Each row is a point on a landscape with many valleys, with its height.
A ball rolls from a point to whichever of its 5 nearest points has the largest drop for the distance, and stops where none of them is lower. Distance is the straight distance between rows; heights are no part of it.
lave (h 59.6): [154 164  76 110  82 126 141  82 147 154 130 147  90 105  96  92 166  37
  89 125 162 165 120  92 122 135 140 151 139 123]
Mupos (h 60.6): [112  77 153 133  77 125 106 105 121 151 119 108 122 159 131 181  75 132
 118 180 111 124 111 120 133 120 163  98  81  93]
Redi (h 26.7): [104 100 135 144 182  69 164 142 146 116 105 141 174 198 160 158 158 179
 122  80 143 109 144 165  98  72  88  75 149 144]
Vutev (h 32.2): [131 112 138 126 167 107 141 138 144 111 116 140 117 149 107 170 164 154
 145 105 143  97 164 168 119 100 136  94 124 159]
seve (h 21.5): [125 149 106 130 150 141 100 137 119 105 137 133 114  81 105 142 149 168
 146 132 133  94 148 147 117 180 125 131 126 166]
keb (h 45.1): [ 87 237 153 149 151  98  97 121  94 112 158 142 110 119  81 147 167 181
  97 147  97  40 110 194 165 114 144 183 107 175]
zodel (h 58.2): [169 144  68 120  93 164  99 105 150 128 115 119  81  89  79  57 135  48
 107 173 132 172 110  78 104 156 162 146 132 113]
mub (h 58.3): [ 93 202 187 125 139 173  74 126  83 137 148 132 116 129 101 123 105 161
 119 161  95  98 117 157 162 126 164 174 111 155]
bunup (h 48.5): [147 108 124 157 150 118  79 144 139 154 126 145 124  82 107 142 116 190
 185 179 131 124 127 104 110 195 118  92 110  93]
pip (h 37.6): [104 123 102 129 127 134 140 118 109 155 147 138 142 123 126 152 134 173
 163 151 129 117 142 142 155 123  95 108 134 135]
regom (h 49.5): [113 177 146 114 148 162  73  99  65 113 138 129 108  94 136 128 123 195
 171 198  97 137 118  97 107 192 157 153 139 124]
Fetep (h 51.6): [168  86  80 149  80 127 145 104 141 147 140 121 112 120 114  88 136  70
 130 150 130 181  96  57 122 148 113 119 126  96]
Ped (h 47.3): [128 104 114 141 137 126  90 148 119 136 141 132 107 117 115 167 117 157
 159 179 121 106 141 117 127 144 140  74 131 106]
gan (h 27.8): [108 154 139 119 106 153 125 148 117 139 126 142 126 130 123 157 117 149
  99 122 130 119 147 179 161 112 128 124 124 106]
teti (h 47.9): [137 153 150 138  69 132 137 127 104 166 124 129 126 155 126 161 105  89
  99 127 154 118 135 169 151  78 145 119 116 105]
bofu (h 27.1): [182  47 121 135 187 115 151 166 189 116 134 137 148 136 135  91 143 106
 178  65 134 140 149 121  98 143 100 122 124 129]
gim (h 38.9): [199  59  91 168 154 100 179 146 179 125 108 165 115 112 109  87 141  35
 139 103 131 172 106  81  78 114 107 143 148 118]
kovun (h 41.5): [106 181 175 126 104 114 151 138 119 160 139 130 137 153 151 147 136 150
  69 125 131 103 126 171 173  86  87 135 165 142]
pof (h 61.7): [179  76 108 133 114 136 117 140 157 131 132 134 114 104 115 114  98  91
 165 180 132 174 129  71 126 164 101 103 123  79]
dezo (h 35.0): [194  72 112 121 163 122 129 163 154 134 131 131 148  88 108  79 116 100
 195  93 132 142 154 103 111 158 104 128 126  91]
Bese (h 47.8): [ 96 197 166 101 124 177  98 121  73 147 159 135 132 130 140 147 117 150
  95 164  81  92 101 144 191 125 150 143 138 138]
pinud (h 29.7): [119 161 139 104 120 196  99 108  86 122 138 115 111  98 111 112 105 148
 147 146 122 127 126 119 147 184 155 157 121 132]
bura (h 29.0): [139 103 152 150  94 109 160 108 120 142 141 140 132 198 132 158 132 105
 104 139 160 123 162 144 131  59 127 108 122 106]
firon (h 9.1): [112  58 145 111 209  53 197 127 179 115 139 127 187 185 196  84 144 139
 143  50 147 168 107 133  81 121  94 121 160 136]
zakeb (h 41.6): [138  89 134 157 112 125 147 152 139 131  85 160 112 163 119 170  65 106
 127 127 159 126 179 146 120  85 139  95 117  95]
dute (h 27.5): [104 167 118 136 147 110 105 126 100 119 127 124 105  99  76 167 151 191
 133 160 114  55 152 165 133 143 153 111 112 149]
Rof (h 30.1): [185  61 122 143 144  81 219 110 178  96 117 164 136 135  95 112 166  59
 110  87 160 182 130  96  80  90  98 142 143 126]
muviz (h 55.4): [133 135 144 143  75 150 116 128 120 116 132 133  93 160  96 155  82  87
  92 158 135 121 138 132 144 104 172  98  97 106]
pud (h 44.9): [135 166 117 130  91 152 128 135 119 134 113 126 110 151 104 122 108  89
  92 109 144 137 146 154 147 102 160 149 125 122]
Mip (h 25.9): [129  79 111 135 195  77 170 147 152  97 124 167 161 146 163 147 165 170
 155  76 147 103 156 182 105 131 109  94 136 150]
ganu (h 38.3): [109 154 141 124  89 125 139 121  78 157 135 119 117 151 156 168 104 136
  85 135 131 109 133 149 174  98 125 123 120 130]
Kofen (h 34.3): [148 141 141 152 133 126 146 176 149 110  83 154 127 147 102 131  84 113
 129 109 151 123 156 169 129 115 131 124 117 115]
pibo (h 31.0): [100 162 165 139 145  91 143 156 137  95  85 132 171 207 136 119 138 147
 118  87 153 105 136 188  98  73  91  99 152 140]
zile (h 36.2): [178  74  92 138 119  82 212  80 167 119 136 171 120 148 115 121 170  64
 105  85 164 165 125  87  89  97 109 156 155 128]
tifot (h 32.0): [118 123 148 127 136 129 115 134 121 129 120 133 112 128 106 167 119 164
 137 133 136  94 146 163 136 121 124 100 125 118]
fabo (h 42.5): [125 132 139 123 110 174  98 136  84 130 112 123 102 103 133 153  89 141
 126 160 107 121 109 111 146 144 160 123 112 116]
punun (h 18.2): [151 110 115 121 180 106 136 176 148 119 149  94 188  96 113  82 141 147
 163  71 142 130 161 139 112 168  86 143 141 164]
fon (h 52.8): [174 137  91 119  97 133 113 121 125 146 129 110 119  83  79  41 133  47
 146 152 133 168 108  81 118 149  98 170 140 130]
neti (h 39.2): [135 156  97 123  79 172 149 145 136 139 146 116 114  85 132  79 174  78
  98 131 137 168 111 100 146 140 117 172 137 129]
Rifek (h 61.1): [124  91 119 136 104 139 109 113 123 149 125 103 109 116 136 132 103 120
 137 194 118 176  84  87 135 140 141  96 115  51]
dazi (h 85.8): [130 114 135 126 154 152  71 115  88 133 139 116 137  84 137  78 133 148
 209 186  97 172 129  68 100 193 115 132 153  91]
Pul (h 17.7): [133 165 110 144 160 140 111 142 111 114 146  89 173  76 112  83 153 172
 182 106 124 116 142 107 145 190  93 178 154 161]
Budu (h 28.7): [137 111  99 132 176 117  90 143 173 107 136 134 122  65  93 153 149 181
 183 113 125  92 158 109  93 175 115 116 114 121]
mume (h 22.8): [122 160 116 119 121 153 119 176 132 129 121 107 151 102 101  86 123 120
 129 111 145 123 143 138 163 146 114 144 141 132]
Fuliv (h 49.1): [122 126 148 113  58 135 125  92 101 166 145 116 130 153 154 184 109  99
  77 167 103 105 103 147 161  75 169 129 114 140]
fis (h 13.1): [ 92 198 184 109  90 133 124 116  97 154 151 128 140 165 165 143 118 149
  56 145  77  71 113 167 181 101 149 156 129 131]
konop (h 56.0): [123 148 109 106  88 174 121  74 109 136 124  96  99  89 152  58 158  91
 136 173 112 178  93  49 123 165 141 175 145 127]
bubi (h 26.2): [150  55 141 147 181  69 220 108 176  78 109 148 174 187 176  77 145 106
 134  50 158 178 119 117  77 122  70 135 158 141]
Ged (h 33.9): [ 99 154 128 152 131 121 115 111 128  84 118 137 107  79  72 198 147 178
 151 176  97  56 135 136  96 154 141 114  70 131]
Sefo (h 44.1): [112 146 153 153  97 116 159 157 134 114  89 151 119 186 138 156 122  92
  71 106 168 125 163 153 119  49 155 119 124 113]
Dega (h 75.2): [123 108 155 138 118 121  59 154 114 128  99 133 101 139 141 162  72 166
 132 220 116 131 105 116 139 153 160 104 101  65]
napam (h 66.7): [105 157 149  82  88 177 113  85  95 177 161 110 122 118 194 158 122 109
  65 136  83 124  80  79 163 110 169 146 121 137]
teke (h 19.8): [159 137 123 133 195 116 121 174 150 114 128 123 153 100 116  99 131 128
 132  78 164 119 159 146 124 138 104 142 127 141]
fur (h 66.8): [ 98 157 158  79  96 159  75  96 101 133 150 108 117 135 166 160  89 128
  71 142  43  90  74  82 160 111 188 158 111 147]
Niv (h 24.4): [101 126 131 127 197  65 149 143 163  85 105 137 182 199 185 110 150 148
 128  53 161 125 122 170  85 117 111 107 155 154]
gume (h 20.9): [102 152 102 111 155 114 131 141 135 114 129 123 140  85 132 142 176 200
 159 106 126  86 128 146 147 150 104 139 122 166]
goz (h 65.3): [ 78 187 163 117 123 168  69 116  45 120 147 125 115 146 119 136  84 171
 100 173  49 102 110 137 141 143 198 175  97 139]
Tev (h 55.7): [139 152  64 127  91 139 113  84 142 155 154 121  94  86  90  54 171  40
 105 148 132 164 100  70  98 155 144 182 132 140]
Diri (h 31.2): [178  81 116 142 201  93 130 168 165 116 125 116 174 135 129  50 130 107
 170  38 119 178 163 130 100 145  99 153 110 135]
kop (h 36.5): [130 104 157 150 129 101 161 141 118 102  85 159 164 205 129 148 115 133
 100  78 143 125 165 147  87  74 133  96 135 135]
Bitur (h 19.5): [141 100 122 137 136  87 204 120 170  98 110 143 154 139 169 105 150  83
 117  71 170 173 142 127 115 111  85 129 151 139]
zukos (h 73.7): [146  98 100 109 107 164 102 106 111 144 140 122 107 113 137 126 104 154
 164 167 120 152  97  87 158 154 113 105 136 103]
posu (h 28.6): [164 144 108 125 150 171 110 148 122 116 123 119 135  71 107  86 116 153
 179 128 122 116 147 132 139 186 105 132 126 138]
tolo (h 35.6): [175 110 106 121 136 134 103 133 139 135 141 112 140  82 105  71 139 118
 203 128 112 142 144  90 113 191 105 135 127 111]
ribo (h 64.1): [102 123 183  68  80 134  91  97  90 160 142 101 108 157 143 150  83 120
  80 174  66  76 100 113 148 121 204 150  75 139]
fir (h 34.0): [152  78  89 134 116 132 137 137 132 125 118 150 115 121 135 161 107 127
 143 141 136 130 150 129 132 104 129  79 117  99]
gani (h 24.2): [118 105 123 140 197  93 132 152 163 107 119 153 159 118 127 126 160 163
 147  67 139 117 137 170 107 131 117 112 130 166]
zatu (h 51.5): [ 89 154 160  96 118 136  87  96  60 145 156 113 135 151 164 170  99 147
  91 150  45  61 101 150 178 105 179 156 104 155]
sasin (h 46.2): [114 103  97 106  72 142 143  92 138 152 151 119  87 124 154 139 145  91
 119 155 137 166  86  71 140 141 145 129 111  91]
lemub (h 41.7): [ 98 176 139 134 128 100 106 140 106 133 152 135 145 111 135 152 169 176
 135 142 116  86 133 186 174  96 103 156 147 170]
Sumas (h 23.6): [126 110 138 128 133  92 154 122 120 126 127 148 159 187 140 171 129 158
 117 115 141  91 172 185 138  57 117  91 130 135]
ran (h 25.8): [ 90  92 143 149 197  86 173 140 151  88  91 138 207 204 175 125 139 156
 115  65 156 133 112 171  52  91 120  88 163 129]
Mufim (h 18.5): [129 170 113 139 172 132  90 120 114 114 151 120 137  54 100 115 144 161
 177 120 132 113 145 118 108 177 122 164 119 158]
bosan (h 23.4): [118 136 133 126 150  97 157 166 149 124 122 124 165 147 164 116 141 138
 128  83 174 124 146 180 134 102  76 125 154 157]
dovep (h 32.5): [104 180 178 133 123  96 151 160 143 138 100 125 150 181 158 137 116 125
 106 109 145 111 126 187 158  86  78 119 156 143]
feke (h 63.0): [113 183 138 126  77 169 103 111 122 132 118 122  74 148  99 127  83  52
  56 137 149 103 123 124 134  93 181 134 117 134]
petu (h 47.1): [144  96 129 142  75 138 119 123 126 141 116 105  88 150 128 176 100  83
  91 173 159 147 122 126 131 103 164 117  93  94]
gubo (h 31.1): [166 108  92 127 134 128 124 156 137 118 125 110 144  72 104  65 109 104
 185 119 110 154 144 103 126 173  94 153 129 120]
Dapal (h 40.6): [158  97 113 139 137 140 141 146 157 106  78 154 114 117  81 122  87  73
 122  97 150 169 149 139 109 116 133 122 119 103]
fes (h 22.3): [160 114 106 127 172 112  86 147 127 128 162 116 156  69 115  94 164 184
 202 115 122 118 170  89  88 182 101 168 122 151]
tanof (h 48.4): [111 153 135 119  83 169  98 102 111 155 133  99  74 120 135 140 103  88
  86 145 111 146  77  72 137 100 163 121  92 132]
gobo (h 29.2): [122 159 126 127 133 140 150 162 138  92 107 135 138 137 107 116 103 131
 142  99 167 126 168 160 160 130 121 125 139 125]
Fazo (h 28.5): [152  85  95 143 123 124 191 130 146 126 131 144 160 134 145 129 132 102
 151  76 154 168 130 120 137 101  75 119 135 113]
fumob (h 44.3): [166 116  87 149 110 115 186 117 164 127 110 160 109 120 117 103 142  60
 103 109 156 173 146  96 102 109 121 127 130 123]
bav (h 30.4): [107 116 111 141 141  75 152 111 120 136 123 136 125 154 134 174 181 183
 118 118 130  68 159 190 116 103 106  89 138 145]
Fofet (h 28.9): [169  49 138 161 229  90 162 154 182 107 136 125 188 152 164  87 151 138
 150  51 115 131 131 129  82 134 128 137 132 143]
Puv (h 36.3): [183  63  91 133 171 112 138 160 167 127 136 137 138 104 123 108 117 107
 195 103 125 136 159  94 109 155 107 135 125 127]
lat (h 23.5): [106 139 124 112 167  91 159 146 156 140 150 104 180 145 175 103 148 159
 161  82 153 129 122 147 141 157  41 131 159 156]
gozoz (h 40.4): [155 102  81 109 105 139 151 113 134 132 165 127 129 106 133 105 137  90
 162 113 142 163 124  86 137 132  91 130 138 108]
Fal (h 55.9): [135 133 137 122  79 178  96 109 121 142 111 111  97  96 108  85 102  75
  90 174 117 149  95  96 120 147 186 135 127 110]
nukib (h 25.0): [127  56 155 154 211  89 184 127 161  93 103 129 206 186 196  83 140 141
 133  50 146 175  87 140  43 138 109 132 158 138]
vog (h 19.6): [136 140 119 132 174 108 116 193 161 113 127  82 181 113 124  39 133 118
 160  81 148 134 149 154 130 163  77 171 122 160]
basu (h 54.9): [156  82 102 156 105 140 109 158 143 136 126 129  96 118 113 128  90  86
 143 169 133 157 126 105 115 137 125 109 107  81]
mufe (h 70.4): [ 64 149 150  72  95 173  69  90  93 127 109 116 110 129 169 127  91 125
  92 185  52 162  86  58 130 120 198 140 115 134]
sizor (h 31.8): [112 125 122 156 168  96 127 121 141 103 106 133 108 134  89 191 159 167
 141 124 129  56 172 179  92 117 152  91 123 128]
tamo (h 60.5): [103  96 134 108  84 158  83 109  99 132 125 115  95 103 144 133  86 147
 138 189 107 159  83  90 139 145 161  99 110 108]
zezat (h 50.9): [149  76 103 138 194 114 106 138 165 143 154 142 127  85 122 144 150 165
 217 139 111  99 163  91  88 187  95 149 123 113]
sel (h 20.6): [120 192 141 123 157 152 101 131 113  99 142 132 132  73  91 114 137 189
 160 152 123 107 148 138 134 180 141 145 131 153]
sotu (h 40.2): [ 79 195 187 137 132  79 128 148 112 152 132 130 158 196 136 161 146 161
 110 145 106  56 122 200 157  77 107 127 150 157]
mudob (h 50.2): [144 166 113 125  97 146 128 106 125 170 133 130  75 123 108 103 135  68
  58 133 155 135  98 114 133 115 175 129 115 148]
gido (h 50.1): [126  97 120 128  87 128 146  86  99 161 153 128 119 133 145 168 102 124
 126 143 132 129 130 134 143 105 103  85 115  95]
mifa (h 26.1): [108 162 132 145 152 111 129 165 137 113 113 142 128 159 104 143 131 188
 132  98 144  91 144 191 148 109 121 123 114 150]
nirof (h 4.2): [150  83 110 143 146 109 209 108 138  86 113 158 156 172 157 154 132  95
 110  73 177 160 149 119  97  56 101 129 138 105]
bora (h 33.5): [156  77  96 133 189  93 157 153 168 119 141 143 168 109 162 116 156 127
 163  54 145 138 124 126 120 139 117 123 137 147]
sal (h 60.4): [ 96 145 148 105  92 194  78  88 110 123 107  94  99 125 143  87 128 115
 121 200  81 178  88  38 111 162 176 151 137 128]
bedid (h 36.1): [159 113  98 146 121  82 211  88 167 119 126 172 124 145 117 118 169  60
  85  72 161 190 141 103  78  82 102 134 153 141]
taku (h 59.5): [ 93 145 153  74 107 191 101  76  95 131 122  89 112 102 171 104 130 120
 120 198  76 196  71  35 126 144 170 153 145 114]
tig (h 46.9): [165 104  97 117  94 143 102 111 140 142 125 106 120  89 122  66 136  83
 171 156 116 181 108  74 108 157 124 146 147  80]
zelom (h 48.8): [175  74 102 150 103 118 161 131 180 128 101 165  73 121  88 110 117  51
 114 135 147 174 127  89  97 126 128 127 142  91]
pog (h 42.7): [162 117 125 143 106 151 144 148 149 110  93 131 123 131 108 115 124  69
  98 125 156 145 158 152 120 101 130 121 123 115]
tolir (h 22.4): [165  79 117 135 181 135 128 168 182  91 118 145 145 117 122 109 103 136
 166  94 155 123 167 131 113 148  99 122 111 123]
furog (h 53.6): [153  74  89 131  93 135 157 104 138 140 148 115 119  97 123 128 119  88
 146 141 152 166 121  94 127 159  98 109 134  89]
pubaz (h 53.0): [ 98 144 144  98 108 202 109  92 101 129 139  98 110  94 169  69 126 145
 168 161  89 168 106  73 125 171 143 165 135 117]
Defev (h 19.2): [144  83 133 129 182 102 193 138 159  89 119 167 185 171 170 133 121 132
 147  64 148 149 155 135 100  85 115 102 147 130]
davet (h 62.0): [124 155 178 146  76 146 108 119 107 160 116 132 104 161 128 133  99  95
  54 147 144  93 104 143 164  87 197 138 111 136]
pomuk (h 33.8): [128 158 129 149 131 115  92 143  98 131 125 142  98 125  80 183 107 181
 139 162 120  66 137 169 149 141 163 128  95 125]
vumuv (h 27.0): [144 119 107 121 147  88 178 143 139 132 135 126 152 149 136 120 160 145
 138  88 147 165 131 163 144 118  82 114 158 147]
dar (h 29.1): [124 158 132  98 122 165 131 121 102 156 161 109 155 105 161 100 155 149
 136 126 113 133 120 133 175 142 106 170 155 134]
leb (h 8.4): [142  86  94 128 192  89 134 146 152 129 156 125 142  77 115 143 182 168
 208  76 117  92 138 123  98 167  97 125 121 152]
Bimeg (h 42.9): [158 106 109 132 110 148 152 133 136 131 119 152 113 120 122 125 123  85
 149 121 154 162 132 112 127 119 108 118 125 104]
nafak (h 38.2): [138  98  97 145 175  95 122 142 149 125 133 141 115 125 123 183 150 166
 168  96 127  99 151 142 104 136 120  71 111 130]
Dit (h 62.8): [111 118 146 108 103 164  84  86 133 121 109  97 104 114 157  60 145  97
 159 215  89 207  66  34 103 175 164 162 134 104]
deni (h 63.9): [195  60  92 137 128  87 122 139 159 131 127 149 113 114  93  84 130  44
 160 146 107 194  97  59  81 165 109 132 119  69]
vedu (h 33.3): [195  68 107 129 183  96 177 154 165 134 117 125 147 103 108  81 131  87
 173  62 135 170 136 109 114 129  78 131 157 114]
Dafa (h 37.2): [117 177 122 122 107 138 161 159 150 136 140 112 137 123 149 111 131  84
  92 109 172 141 132 137 158 108  69 145 166 131]
nagok (h 34.1): [128 106 132 147 224  89 128 159 143  91 108 156 125 136  88 162 141 165
 150  86 136  75 173 159  80 118 143 102 104 150]
zalu (h 55.1): [ 85 180 156 116 128 160  45  99  77 128 142 128 105 124 125 147  94 181
 136 206  66 109 114 127 124 164 186 133 118 117]
tonir (h 37.1): [ 91 189 166 141 115  73 132 120 120 142 132 129 135 159 113 179 181 192
 103 154  80  64 127 214 159  94 115 155 119 171]
tes (h 55.2): [132 142 130 123  77 149 159 112 118 151 147 136 108 147 139 158 112  93
  96 125 164 156 140 141 125  98 139 104 116 128]
zuzog (h 57.5): [ 77 161 144  98 129 175  68  90  54 119 148 141 119 116 110 158 101 184
 118 178  50 106 128 115 126 151 177 173 118 140]
miba (h 26.8): [109 148 113 132 168  96 135 153 120 129 139 120 144 114 136 149 155 173
 136 115 162  96 154 175 157 134  96 108 135 132]
zulid (h 16.2): [110 147 116 108  68 159 132  97 132 162 136 116  71 106 140 116 142  81
  83 149 151 158  93  94 150 119 161 134 128 123]
bogav (h 34.6): [127 105 129 143 151 127  97 138 131 121 113 155 104 109  86 162 101 164
 188 172 121  99 152 121  95 147 151  85  98 104]
Bizum (h 23.3): [124 137 107 141 186 117  83 139 133 105 155 123 131  51 109 124 152 187
 195 140 140 102 150  89  91 201 117 144 122 152]
korog (h 42.8): [122 136 130 142 128 145  76 105  89 127 118 134  95 116 118 144 107 171
 144 169 101 111 134 130 146 138 147 122 112 129]
Tiz (h 43.2): [158  84 139 172 120 139 180 147 128  97  92 177 136 160  96 141 127  85
 104  96 160 134 151 125  97  74 150  93 133 125]
Mugu (h 79.2): [ 53 150 202  81 114 161  41 104  75 117 101 114 117 141 149 139  68 175
 108 206  46 142  62  76 127 148 222 151  97 130]
Nadof (h 29.3): [103 167 133 144 145  82 131 148 135  99  98 153 139 151 100 178 170 178
 134 119 134  58 164 197 123 111 152 101 107 160]
katu (h 32.6): [138 152 115 107  99 165 143 110 102 148 148 119 138 107 158 120 148 135
 132 126 133 140 121 117 168 129 106 155 132 134]
Zusi (h 20.2): [158 101 109 127 158 117 150 170 143 112 127 114 157 101 117  86 128 113
 167  74 145 133 157 147 137 139 118 131 149 145]
tavu (h 44.0): [ 64 197 208 133 134  63 149 160 151 135 117 135 165 222 140 139 126 151
 107 128 131  70 119 189 117 111  92  94 161 160]
koleb (h 79.0): [144 107 134 117 102 171  95 125 123 131 132 109 115 113 148 112 127 134
 175 204  98 191 108  76 123 176 127 123 125  87]
Zazus (h 23.1): [131 185 126 144 176 126 117 162 141 103 120 130 130 110  75 142 137 179
 157 117 147  87 149 188 141 162 125 129 115 157]
zezig (h 50.4): [145 122 126 131 112 158  97 148 114 112 116 122 121 119 107 130  88 128
 138 154 136 124 127 122 118 150 134 108 106  98]
Nutum (h 57.7): [104 180 167 113 104 178  93 133  76 140 138 134 105 136 112 145  81 151
  93 155  87  97 108 152 171 134 155 149 116 136]
Lizot (h 26.6): [ 86 119 149 102 168  79 176 133 173  99 100 134 180 200 167 113 128 113
 117  70 149 149 129 145  86  92  84  67 182 141]
bivu (h 42.6): [120 138 153 149 124 106 165 118 145 111  93 145 157 150 142 138 130  95
  94  97 181 136 151 155 127  86 121 106 147 146]
pibe (h 30.8): [119 148 156 149 122  91 128 111 106 148 128 137 136 168 107 184 144 172
 108 118 126  59 154 200 164  65 130 119 117 144]
Doka (h 18.4): [122 134 114 114 140 123 125 153 134 117 152 100 147 113 131 108 143 133
 159 103 149 126 152 137 152 157  90 161 140 154]
Lufa (h 40.3): [162 124  98 132 124 108 159 151 166 120 131 118 126 128 117  85 153  55
 108  86 168 157 138 114 130 134  90 160 138 135]
zodop (h 35.8): [ 78 198 130 142 141 141 117 107  95  90 127 146 115  84  97 183 165 193
 115 168  59  58 121 157 130 156 130 182 121 156]
giti (h 43.5): [106 149 137 148  98 119 169 163 129 120 123 128 156 159 141 131 132  96
  73 102 176 146 143 153 126  90  93 122 148 133]
Teg (h 58.1): [102 110 148 115  84 144  93  91  78 174 156 115 109 161 149 174  74 147
  97 165  86  73 120 146 187 108 152 138 105 119]
dimak (h 64.8): [112 183 124 135  85 119 163 114 151 180 153 131  98 137 134 111 164  76
  30 111 159 150 104  81 120  99 129 138 150 152]
Peti (h 57.0): [158 100 101 107 171 107 152 130 144 128 157 111 144 108 152 142 178 164
 178 103 126 113 148 104 128 160  94  95 138 126]
sepo (h 80.2): [143 121 118 134  77 177  77 122 124 123 112  97 110 104 147 107 139 120
 134 190 114 183  99  80 120 179 167 124 126  68]
bagu (h 43.9): [156  73 115 119 122 132 147 149 140 112  96 157 108 124 125 138 109  98
 133 127 140 140 146 132 114 121 111  88 112 108]
Gapiv (h 21.2): [ 96 144 128 135 161  92 139 188 164 127 132  96 166 154 144  81 139  99
 155  91 150 144 129 168 128 149  73 124 161 175]
peku (h 35.7): [131 135 106 102 121 124 136 108  93 155 168 115 141 103 168 137 160 152
 176 133 127 125 122 127 178 156  88 136 142 152]
Gamik (h 40.0): [176  80  83 134 124  98 187  81 152 126 146 160  94 134  91 110 159  49
 113 120 165 175 121  85 102 115 106 135 143 130]
Vepeb (h 53.2): [142 161 149 135  72 114 171 121 115 139 129 127 132 163 135 159 123  66
  45 108 163 115 123 138 124  77 142 127 149 133]
vuk (h 21.9): [162  55 125 141 172 115 188 143 184  93  93 150 155 147 133 107 126  81
 128  61 136 172 148 117  75  91 105 127 126 121]
lop (h 10.1): [136  88 114 130  83 138 122  91 126 149 135 137  94 130 127 145 101  97
 115 154 133 159 102 100 138 135 153  88 105 106]
zopen (h 26.0): [ 87 115 159 151 202  79 147 147 145  79  90 164 176 196 147 134 160 176
 122  56 139 112 154 194  53  88 157  93 132 135]
kipi (h 37.0): [120 138 111 104 100 131 150 143 139 138 144  92 145 106 155  93 143 100
 116  90 160 166 118 119 172 150  79 161 163 139]
Gavo (h 26.5): [138 133 141 136 154 133 112 144 142 106 123 137 113 130  74 143 106 158
 166 122 145  90 163 158 138 137 144  99  98 136]
nuba (h 38.1): [108 156 132 113 111 169 105 100  76 155 139 111 119  94 146 144 112 153
 124 151 102 131 118 138 172 140 135 119 137 123]
mesig (h 54.0): [ 99 157 197 124  75 136 121 127  98 148 145 116 115 149 167 145 109 126
  42 126  83  92  90 149 178  80 180 159  99 136]
nek (h 40.1): [135 118 145 140 117 119 125 108 102 160 141 112 116 136 141 186 119 171
 111 144 109  74 134 168 161  90 149  94 112 111]
tuz (h 28.8): [111 131 110 121 148  82 155 118 136 132 130 132 152 122 149 167 176 190
 145 121 137  93 139 177 143 131  99 101 146 147]
kasap (h 57.4): [131 105  91 125  97 117 177  84 145 150 161 115  88 129 150 131 175  80
  92  96 170 176  95  90 125 110 123 139 142 121]
boke (h 15.5): [132 142 108 119 181 118 113 141 147 120 145  89 152  70 104 109 171 170
 188  85 131 106 141 141 141 161 109 159 139 172]
Losar (h 56.3): [157  81 132 164 100 142 107 141 143 114 100 135  87 131  95 128  85  75
 113 164 130 148 143 102 110 124 156 101 107  84]
Kefi (h 45.6): [115 163 119 103  94 179 110 117 121 157 137 108 110 101 136 103  97 108
  74 164 114 141  90 106 155 144 155 151 119 117]
kuza (h 48.6): [135 111 124 150  91  91 196  82 129 132 119 175 117 174 127 149 162  71
  43  98 177 144 143 111  75  73 138 134 151 132]
Fav (h 22.9): [123 118 133 139 199 113 149 165 162  90 115 145 162 169 145 116 147 127
 135  59 151 142 154 176  97 102 124 112 147 151]
laro (h 41.1): [148 129 109 117  91 159 126 136 148 150 124 117 101  99 119 105 132  67
 129 143 123 166 116 101 150 136 135 140 130 118]
zego (h 58.9): [101 118 149  95  71 174 104 101  88 177 133 101 108 137 159 164 100 130
  68 161  99 118 104 118 158 111 168 118  97 116]
Vigev (h 62.3): [ 75 158 180 104  83 160  90 120  93 135 115  99  87 153 122 131  60 107
  71 175 100 129  85  87 141 116 197 140  73 112]
lipe (h 33.4): [ 85 193 158 131 138  69 129 141 142 128 121 125 155 182 106 158 175 178
 105 112 107  55 126 205 148 108 107 121 135 173]
Risu (h 24.6): [120 173 135 111 128 183  98 112  94 130 146 109 141  82 116  96 123 170
 161 146 104 131 119 127 148 165 121 158 146 143]
Dule (h 9.2): [132 105 125 146 118 136 147 135 129 132 127 127 136 154 136 149 113 127
 123 102 145 126 159 151 150  85 113  95 135 112]
lipa (h 71.9): [ 87 149 182  84  92 166  85 117  87 126 135 110 116 161 148 151  54 118
  63 174  52  95  88  98 164 121 209 169 103 145]
vesi (h 34.7): [117 158 128 144 122 107 123  90 109 138 133 113  98 144 104 201 147 187
 121 148  93  61 134 193 145 103 117 125 119 154]
Mizi (h 39.4): [107 198 128 112 120 164 116 145  98 124 137 142 131 136 125 123 123 172
 121 131 123  94 116 173 160 119 133 154 154 143]
tiga (h 68.9): [103  95 136 145 102 149  64 103 115 141 132 102 120 139 125 155  75 164
 137 209 113 127 105 116 138 130 165  96  94  72]
vagef (h 30.2): [104 187 144 125 145 113 121 165 152 116 107 124 144 143 110 129 129 174
 118 119 157  98 113 192 159 110 104 132 142 172]
kimuk (h 39.3): [139 116 100 140 147 129  98 113 130 144 155 144 133  68 110 165 123 187
 185 134 122 103 137 122 128 155 117  98 112 120]
romep (h 56.6): [129 134 108  79  58 168 131  99 103 146 158  96 102 106 160 121 138 102
 116 152 102 157  76  59 141 129 143 143 129 116]
Toniv (h 73.8): [131 107 142 136 116 150  73 131 114 138 126 124 112 120 141 117  98 141
 132 200 125 171  94  88 122 177 154 117 114  71]
tumu (h 31.3): [129 153 116 108  85 157 137 133 110 145 121 108 122 113 129 131 111 108
 101 120 151 141 141 137 161 126  99 131 132 133]
Pas (h 43.3): [109 153 149 119 133 193  64  93  63 135 135 121 119  91 140 117  98 180
 152 190  83 145 114 100 123 180 174 162 146 102]

Call two points neighbours if one is among the 5 nearest of the other. Go from one point of each pair to the other, from neighbour to neighbour, staying as low as possible. Name the highest point that can't be avoided.
boke and zulid => neti
fis and lop => sasin
boke and nirof => bosan

For each start below, name the point where the ball stops.
Ped => boke
dazi => boke
lipe => boke
zezig => boke
fumob => nirof
deni => nirof
zelom => nirof
